Points, in no order, along strands that fork and pass close to each other.
In the rows, 100 means zero.
Two points are linked if the straight distance between their rows is under 59.8. Some points are linked to none.
z35: | 108 |  89 | 102 | 131 |  85 | 120 | 102 | 121 | 130 |  80 | 127 | 115 |  97 |  87 | 102 |  85 |  80 | 120 | 106 |  99 |  94 |
z461: |  65 | 117 |  99 | 100 | 101 |  79 |  91 | 148 |  66 |  93 |  98 |  98 | 106 | 147 |  92 |  89 | 126 |  74 |  96 | 126 |  88 |
z14: |  96 |  97 |  99 | 116 |  92 |  86 |  45 | 127 | 111 | 115 |  58 |  60 | 138 | 129 |  87 |  95 | 102 | 102 | 105 | 113 |  96 |
z749: | 103 |  72 | 131 |  87 | 100 | 122 | 126 |  95 | 108 |  93 | 111 | 134 |  74 |  67 | 110 |  86 |  87 | 111 |  97 |  84 | 102 |
z812: |  95 |  82 | 128 | 106 | 116 |  87 | 100 | 123 |  69 |  81 |  96 |  94 |  93 | 107 |  87 |  86 |  92 |  57 |  84 | 113 |  94 |
z316: |  90 |  98 |  97 |  80 | 109 | 106 | 107 |  72 |  96 | 106 |  87 | 107 |  61 |  82 | 102 | 100 |  88 |  92 |  78 |  99 | 121 |
z651: | 121 | 117 |  93 | 130 |  97 |  91 |  99 |  86 | 117 |  72 | 114 |  95 |  99 |  98 | 103 |  98 |  65 |  79 | 104 | 118 | 116 |
z367: |  93 | 116 |  63 | 137 | 106 | 108 |  94 | 124 |  93 |  93 | 126 |  80 | 109 | 115 |  74 |  92 |  89 |  74 | 103 | 116 |  82 |
z510: | 102 |  87 | 103 |  93 | 120 | 101 | 118 | 107 |  62 | 105 | 114 |  95 |  90 | 108 |  80 |  96 | 114 |  84 |  96 |  92 |  67 |
z330: | 106 |  73 | 134 |  98 | 113 |  89 | 107 |  85 |  89 | 124 |  95 | 114 |  89 |  75 | 117 |  85 |  72 | 104 | 105 |  81 |  86 |
z905: |  54 | 109 |  94 | 119 |  95 | 103 |  82 | 126 |  78 |  98 |  86 | 126 |  84 |  96 | 117 | 115 |  79 |  66 |  70 | 127 | 113 |
z610: | 103 |  72 | 109 |  95 | 100 | 113 | 106 | 100 |  99 | 131 | 103 | 113 |  92 |  90 |  98 |  94 | 110 | 135 | 102 |  75 |  59 |
z356: | 136 |  94 | 119 |  81 |  96 | 102 | 117 | 105 | 129 |  89 |  99 |  99 | 111 | 104 |  98 |  83 | 113 | 144 | 121 |  91 |  96 |
z662: |  65 | 108 |  96 | 119 |  99 |  93 |  86 | 159 |  71 |  99 | 105 | 117 | 104 | 139 |  97 |  98 | 104 |  69 | 102 | 120 |  71 |
z93: | 129 |  96 | 101 |  64 | 101 | 125 | 124 | 101 | 130 |  76 | 102 |  80 |  98 |  85 |  85 |  85 | 128 | 115 | 113 | 107 | 115 |
z916: |  93 |  79 | 117 |  98 | 106 |  92 | 108 |  63 |  85 | 124 |  99 | 121 |  84 |  66 | 123 | 107 |  54 |  85 |  93 |  94 | 102 |
z149: | 125 |  98 | 109 |  88 |  95 |  95 | 104 |  94 | 112 | 118 |  98 |  88 | 124 | 116 | 105 |  92 | 129 | 136 | 120 |  76 |  84 |
z66: |  85 |  91 | 111 | 142 |  88 |  88 |  83 |  98 | 101 | 116 | 142 | 133 | 103 |  76 | 122 | 123 |  61 |  84 |  94 |  97 |  95 |
z809: |  99 | 137 |  65 |  80 | 107 | 124 | 104 |  85 | 106 |  92 |  98 |  63 |  92 | 106 |  78 | 104 | 139 |  85 | 103 | 116 | 125 |
z185: |  95 | 124 |  92 |  85 | 112 |  78 | 118 |  94 |  70 |  84 | 106 |  92 |  94 | 126 |  89 | 107 | 118 |  69 | 101 | 100 |  97 |
z788: |  98 | 100 |  95 | 149 |  79 | 110 |  85 | 111 | 128 |  82 | 136 | 125 |  96 |  86 | 113 | 105 |  75 | 102 |  94 | 108 | 110 |
z410: | 123 | 104 | 104 |  67 | 104 | 115 | 128 |  86 | 129 |  67 |  97 | 102 |  83 |  81 |  97 |  88 | 109 | 105 | 111 | 107 | 134 |
z83: |  68 |  75 | 124 | 109 |  96 |  87 | 102 |  89 |  77 | 119 |  97 | 123 |  90 |  80 | 136 | 114 |  71 |  97 |  86 |  96 |  92 |
z282: |  76 |  74 | 132 | 124 |  92 |  96 |  95 | 115 |  86 |  96 | 106 | 123 |  86 |  81 | 124 |  98 |  76 |  95 |  84 |  98 | 102 |
z889: |  99 |  70 | 125 | 105 | 106 | 111 | 108 | 106 |  98 |  89 | 110 | 121 |  78 |  84 | 108 |  83 |  84 | 104 |  80 | 100 | 104 |
z927: | 115 | 119 |  92 |  94 | 104 |  73 | 116 |  74 |  93 |  90 | 103 | 106 | 101 | 105 | 109 | 114 |  85 |  85 | 109 |  93 | 108 |
z952: |  85 |  78 |  89 | 128 |  96 | 126 |  64 | 112 | 111 | 109 |  84 |  78 |  91 |  87 |  81 |  97 |  88 |  98 |  78 | 120 | 103 |
z699: |  91 | 119 |  95 |  84 | 102 |  98 |  88 | 113 |  89 | 101 |  86 |  76 | 112 | 135 |  93 |  96 | 138 |  96 |  85 | 110 | 116 |
z208: | 116 |  89 |  97 | 129 | 104 |  91 |  80 |  96 |  99 | 111 |  82 |  85 | 105 | 103 |  90 |  88 |  82 |  86 |  99 |  98 |  94 |
z869: |  90 | 115 |  89 | 151 |  90 |  99 |  78 | 115 | 109 |  84 | 132 | 112 | 104 |  95 | 104 | 110 |  67 |  68 |  87 | 123 | 116 |
z670: | 131 | 112 |  92 |  68 | 103 | 107 | 102 |  85 | 109 | 105 | 101 |  75 | 112 | 109 |  94 | 103 | 149 | 127 | 124 |  82 |  91 |
z865: | 130 |  97 |  99 | 103 |  95 | 120 | 117 | 114 | 137 |  83 | 118 | 101 | 110 |  94 |  92 |  80 |  97 | 132 | 122 |  93 |  94 |
z59: |  92 |  97 |  90 | 125 |  93 | 114 |  93 |  91 | 100 | 109 | 130 | 132 |  92 |  67 | 109 | 128 |  60 |  95 |  95 |  92 |  91 |
z277: | 108 | 107 |  68 | 136 | 110 |  99 |  83 | 100 | 105 | 115 | 101 |  80 | 112 | 105 |  79 |  99 |  77 |  86 | 104 | 106 |  84 |
z385: |  88 | 123 |  97 |  93 | 111 |  83 | 102 | 122 |  73 |  86 | 100 |  81 | 101 | 142 |  86 |  87 | 128 |  81 |  93 | 120 | 101 |
z351: |  99 |  96 | 124 |  72 |  93 |  89 |  73 |  96 |  96 | 125 |  74 |  76 | 122 | 128 | 104 |  96 | 144 | 131 |  82 |  94 | 109 |
z431: |  97 |  96 | 107 |  85 |  96 |  96 | 125 |  83 | 103 | 106 |  97 | 127 | 104 |  96 | 118 | 114 |  97 | 128 | 119 |  74 |  92 |
z950: | 129 | 113 |  70 |  68 | 100 | 107 | 119 |  91 | 111 |  83 |  92 | 108 | 119 |  88 | 112 | 117 | 132 | 117 | 141 |  84 | 101 |
z247: |  54 | 109 |  90 | 111 |  87 |  98 |  94 |  97 |  86 | 105 | 110 | 136 |  89 |  94 | 121 | 124 |  73 |  87 |  80 | 108 | 115 |
z544: | 123 | 115 |  64 |  66 |  97 | 116 | 124 |  83 | 108 |  78 |  93 | 111 |  97 |  71 |  94 | 129 | 120 |  99 | 131 |  92 | 114 |
z722: |  97 |  87 | 106 | 109 |  91 | 102 | 112 | 111 | 106 | 107 | 108 | 122 | 108 | 104 | 115 |  99 |  98 | 136 | 111 |  72 |  66 |
z940: | 107 | 120 |  75 |  98 | 118 |  87 | 124 |  95 |  72 |  85 | 132 |  96 | 103 | 118 |  76 | 110 | 105 |  61 | 112 |  99 |  84 |
z874: | 101 | 111 |  98 | 115 |  88 |  84 |  62 | 105 | 127 | 109 |  75 |  50 | 135 | 124 |  84 |  88 |  97 | 113 |  97 | 125 | 119 |
z926: | 109 | 112 |  84 |  74 |  94 |  91 | 121 |  84 | 107 | 105 |  92 | 122 | 115 |  95 | 125 | 131 | 114 | 128 | 136 |  70 |  92 |
z658: |  81 | 101 |  92 | 105 |  98 | 102 |  76 |  83 |  93 | 101 |  80 | 102 |  78 |  83 | 112 | 110 |  82 |  90 |  71 | 112 | 127 |
z888: | 110 | 100 |  92 |  90 | 112 |  93 | 140 | 106 |  78 |  94 | 134 | 109 | 104 | 103 |  79 | 107 | 100 |  85 | 114 |  82 |  69 |
z985: | 114 |  90 | 115 |  64 | 111 | 108 | 136 |  79 | 110 |  90 | 107 | 136 |  79 |  64 | 113 |  98 |  91 |  99 | 112 |  86 | 113 |
z708: |  99 |  71 | 133 |  89 | 121 |  83 | 103 | 114 |  67 | 103 |  92 |  91 |  94 | 103 |  88 |  80 | 110 |  83 |  90 |  90 |  83 |
z769: |  83 | 114 | 114 |  73 |  89 |  87 |  91 | 111 |  84 | 108 |  86 |  82 | 113 | 143 | 110 | 101 | 160 | 122 |  83 |  97 | 110 |
z576: |  80 |  98 |  86 | 124 | 104 |  98 |  96 | 134 |  77 |  96 | 112 | 101 | 102 | 122 |  86 | 102 |  98 |  77 |  93 | 114 |  71 |
z707: | 109 |  94 | 103 | 134 |  98 |  84 |  56 | 105 | 108 | 124 |  66 |  70 | 126 | 112 |  98 |  94 |  75 | 103 | 110 | 108 |  90 |
z804: |  78 | 112 |  66 | 122 |  94 | 103 |  96 |  90 |  98 | 107 | 111 | 128 |  99 |  94 | 108 | 125 |  77 |  92 |  92 | 103 |  93 |
z730: | 104 | 108 | 102 | 104 |  93 |  97 |  87 |  91 | 113 |  99 |  83 |  99 | 101 | 111 | 104 |  97 | 103 | 127 | 101 |  94 | 109 |
z196: | 100 |  92 | 127 | 145 |  81 |  69 |  89 |  93 | 106 | 113 | 124 | 132 | 114 |  87 | 130 | 113 |  49 | 101 | 110 |  90 |  93 |
z726: |  91 |  80 | 129 |  85 |  97 |  91 |  87 | 103 |  91 | 122 |  69 |  83 | 111 | 114 | 103 |  93 | 127 | 128 |  84 |  84 |  83 |
z216: |  63 |  99 |  84 | 122 |  98 | 111 |  67 | 105 |  79 | 113 |  89 | 105 |  74 |  80 | 101 | 116 |  73 |  65 |  71 | 118 | 111 |
z739: | 104 | 118 |  97 |  87 |  91 | 107 | 100 |  92 | 130 |  81 |  92 |  68 | 102 | 111 |  88 |  96 | 115 | 116 |  94 | 122 | 129 |
z230: | 106 | 120 |  62 |  67 | 100 | 131 | 114 |  81 | 114 |  87 |  91 |  85 |  93 |  82 |  84 | 117 | 132 |  99 | 114 | 104 | 125 |
z318: | 116 |  91 | 104 |  60 | 108 | 122 | 118 |  78 | 108 |  91 |  84 | 113 |  74 |  74 | 100 |  99 | 106 | 100 |  97 |  94 | 128 |
z661: |  96 | 128 |  82 | 112 |  93 |  94 |  89 |  93 | 122 |  98 |  81 |  60 | 120 | 125 |  86 |  94 | 107 | 106 |  99 | 121 | 129 |
z25: | 138 |  83 | 136 |  91 | 109 |  90 | 119 |  93 | 108 | 126 | 102 | 118 |  99 |  85 | 125 |  71 |  75 | 115 | 116 |  69 |  74 |
z159: |  98 |  70 | 118 |  84 | 110 | 104 | 100 |  92 |  91 | 127 |  82 | 101 |  87 |  89 |  96 |  87 | 119 | 120 |  86 |  85 |  85 |
z861: | 126 | 112 | 113 |  63 | 102 | 115 | 114 |  95 | 136 |  84 |  97 |  57 | 111 | 107 |  83 |  77 | 135 | 128 | 102 | 124 | 130 |
z304: | 115 | 123 |  80 |  68 | 103 | 107 | 104 |  75 | 103 | 100 | 102 |  65 | 112 | 122 |  82 | 106 | 146 | 105 | 111 |  94 | 113 |

A fork is a point with three links. Follow the links from the first point to the second and name the forks in between, in order.
z662, z304 | z385
z699, z216 | z385, z318
z749, z940 | z318, z385
z25, z905 | z318

Follow the links from the first point to the second, and from the first to the third. Name the last point that the two ways share.
z277, z247, z25 | z318
z804, z330, z699 | z318
z940, z804, z149 | z385
z788, z940, z367 | z385
